A landscape with many valleys, sampled at points; each row gives a point and its height.
A ball rolls from a point to the lowest of its 6 nearest points, and stops where none of them is lower. Distance is the straight distance between rows; heights are no part of it.
bepin h=36.4: [100  86 137 149 153 125 126 108  94 186 129 193 119]
gutu h=39.1: [135 134 106 155 124 147 151 132 108 119 121 168 113]
tal h=49.9: [174 109  96 120 107 123 130 137 156 102  94 139 109]
badur h=43.3: [183  92 113 109 113 114 128 144 154 104  86 120 102]
lipu h=27.2: [120 119 130 137 164 136 125  93  98 198 163 151 119]
Naru h=30.7: [ 79 160 169 113 111 150 113 137 139 125 177  92 142]
Fip h=48.6: [128 155 131 121 162 142 100 105 105 189 179 131 114]
luban h=49.8: [191  70 131 112 123 109 159 147 131 111  56  95 106]
Nuzef h=35.4: [117 183 136 109 132 146  59 118 123 174 198 135 130]
satob h=59.6: [149 133  97 141 115 142 147 135 133 103 106 166 111]
gul h=50.0: [156  99 101 129 111 114 102 140 165  83  98 107 118]
kuni h=56.7: [ 75 154 156 107  91 149  81 143 138 145 208 100 142]
nupaf h=51.1: [107 164 137 143 122 108 152 157 165  92 188  67 189]
Vuza h=50.3: [112 169 155 118 128 154  89 119 105 157 171 109 118]
Pob h=40.1: [123 118 107 133 134 119 157 140 101 134 108 202 116]
Sopi h=57.5: [125 154 146 132 145 153 111 110  92 166 164 119 110]
niki h=31.0: [157  94 111  75 151  91 157  98 110 132  44 182 126]
zos h=36.9: [ 90 165 162 128 119 160 120 122 125 119 145  97 131]
kipe h=40.8: [171 110 102  93 121 107 163 128 124 121  78 174 121]
murek h=39.0: [192  94 114 103 115 112 146 136 143 117  79 131 108]
teban h=32.0: [184  93 115  84 128  95 162 109 113 130  58 163 129]
Vul h=11.6: [113 163 154 135 135 164 114 115 101 139 151 110 114]
Sibis h=56.5: [145 121  99 118 125 117 158 140 115 123  99 191 118]
Fatu h=51.9: [164  76 127 119 127  93 115 161 140  78  79  77 107]
Momik h=40.9: [187  85 117 106 114 113 137 144 148 107  76 112 104]
mese h=63.8: [175  62 131 138 128 106 178 154 122  92  37  79 104]
tubur h=17.6: [126 110 106  89 154  98 157 125 108 137  60 203 118]
Dipe h=38.9: [ 93 157 142 144 120 115 145 139 164  96 162  76 188]
mib h=33.7: [199  85 117  91 116 105 162 121 128 127  60 142 122]
Lepun h=36.3: [ 77 155 163 125 118 129 138 145 159 103 187  84 167]
Getu h=43.6: [ 72 151 166 110  99 143 104 147 141 128 203  90 144]
Zofo h=82.6: [120 140 108 158 109 139 120 113 158  87 109 117 136]
namo h=44.9: [115 174 145 110 127 146  71 122 114 166 188 119 121]
fudo h=41.7: [126 157 121 114 166 137  96  98 124 203 188 149 120]
peb h=77.1: [148 128  97 147 108 139 127 129 153  91 104 142 114]
zoko h=34.1: [118 116 119 156 140 134 149 128  87 146 128 178 116]
begep h=36.6: [197  72 131 105 117 106 168 125 117 124  48 127 122]
fogu h=65.8: [109 168 142 141 123 109 148 167 165  83 214  70 183]
Nomot h=41.0: [108 135 108 154 108 108 124 124 163  86 127  81 181]
tave h=10.7: [127 131 135 140 162 143 121 102  92 189 165 139 115]
Toza h=14.8: [102 198 115 131 152 145  61 107 145 177 213 175 139]
pumib h=12.1: [ 91 162 167 109 114 152  91 132 120 141 175 100 131]
nale h=50.2: [184  55 134 129 118 107 177 142 111 111  30 100 112]
Golo h=40.2: [120 151 136 156 133 162 137 115  98 130 137 132 112]
vover h=57.8: [ 92  94 134 129 160 111 125 133 106 172  76 217 111]
Mov h=46.3: [113 156 120 150 116 102 148 147 164  93 172  66 202]
ded h=5.7: [111 136 110 153 110 127 116 116 163  85 112  95 160]
Goko h=31.8: [117 104 133 150 156 134 134 106  87 184 149 165 118]
poba h=46.4: [179  77 122 114 123 104 132 154 144  97  74  85 102]
nalef h=70.5: [ 96  97 135 113 169 114 121 128 112 172  44 216  94]
daf h=55.9: [139  92  99 137 106  91  92 140 154  75 108  82 143]
roret h=33.9: [ 75 159 166 120 114 137 128 140 149 112 175  86 155]
nera h=35.5: [125 172 123 111 162 139  81 106 129 191 193 149 122]
zaz h=35.3: [125 138 124 161 136 151 143 121  90 135 134 152 111]
Sovib h=34.0: [123 138 139 147 147 151 129 110  83 165 157 138 109]
sog h=16.7: [ 90 158 141 147 117 149 130 117 154  99 130  94 155]
fiki h=63.3: [133 119  97 143 107 125 104 125 169  82 105 109 136]
Vebiz h=33.8: [106 103 128 152 146 124 142 122  90 166 127 188 118]
kadef h=49.7: [ 81 152 154 127 116 125 138 157 160 101 222  81 161]
Neke h=55.8: [104 156 135 156 120 159 131 115 136 106 122 115 131]
pusus h=60.3: [118 149 119 161 121 160 138 118 122 105 117 134 118]

Call two points neighbours if one is among the 6 nearest of the other. Go from one point of each pair to the other, from neighbour to neighbour, staying as low as possible. Name the highest point that can't be avoided.
tubur / ded -> Pob
ded / Vul -> roret
ded / tave -> Sovib

For each start below, name the point where the ball stops.
badur -> tubur
pusus -> tave
fogu -> pumib
nupaf -> pumib
nale -> tubur
zoko -> tave
Mov -> pumib
kadef -> pumib
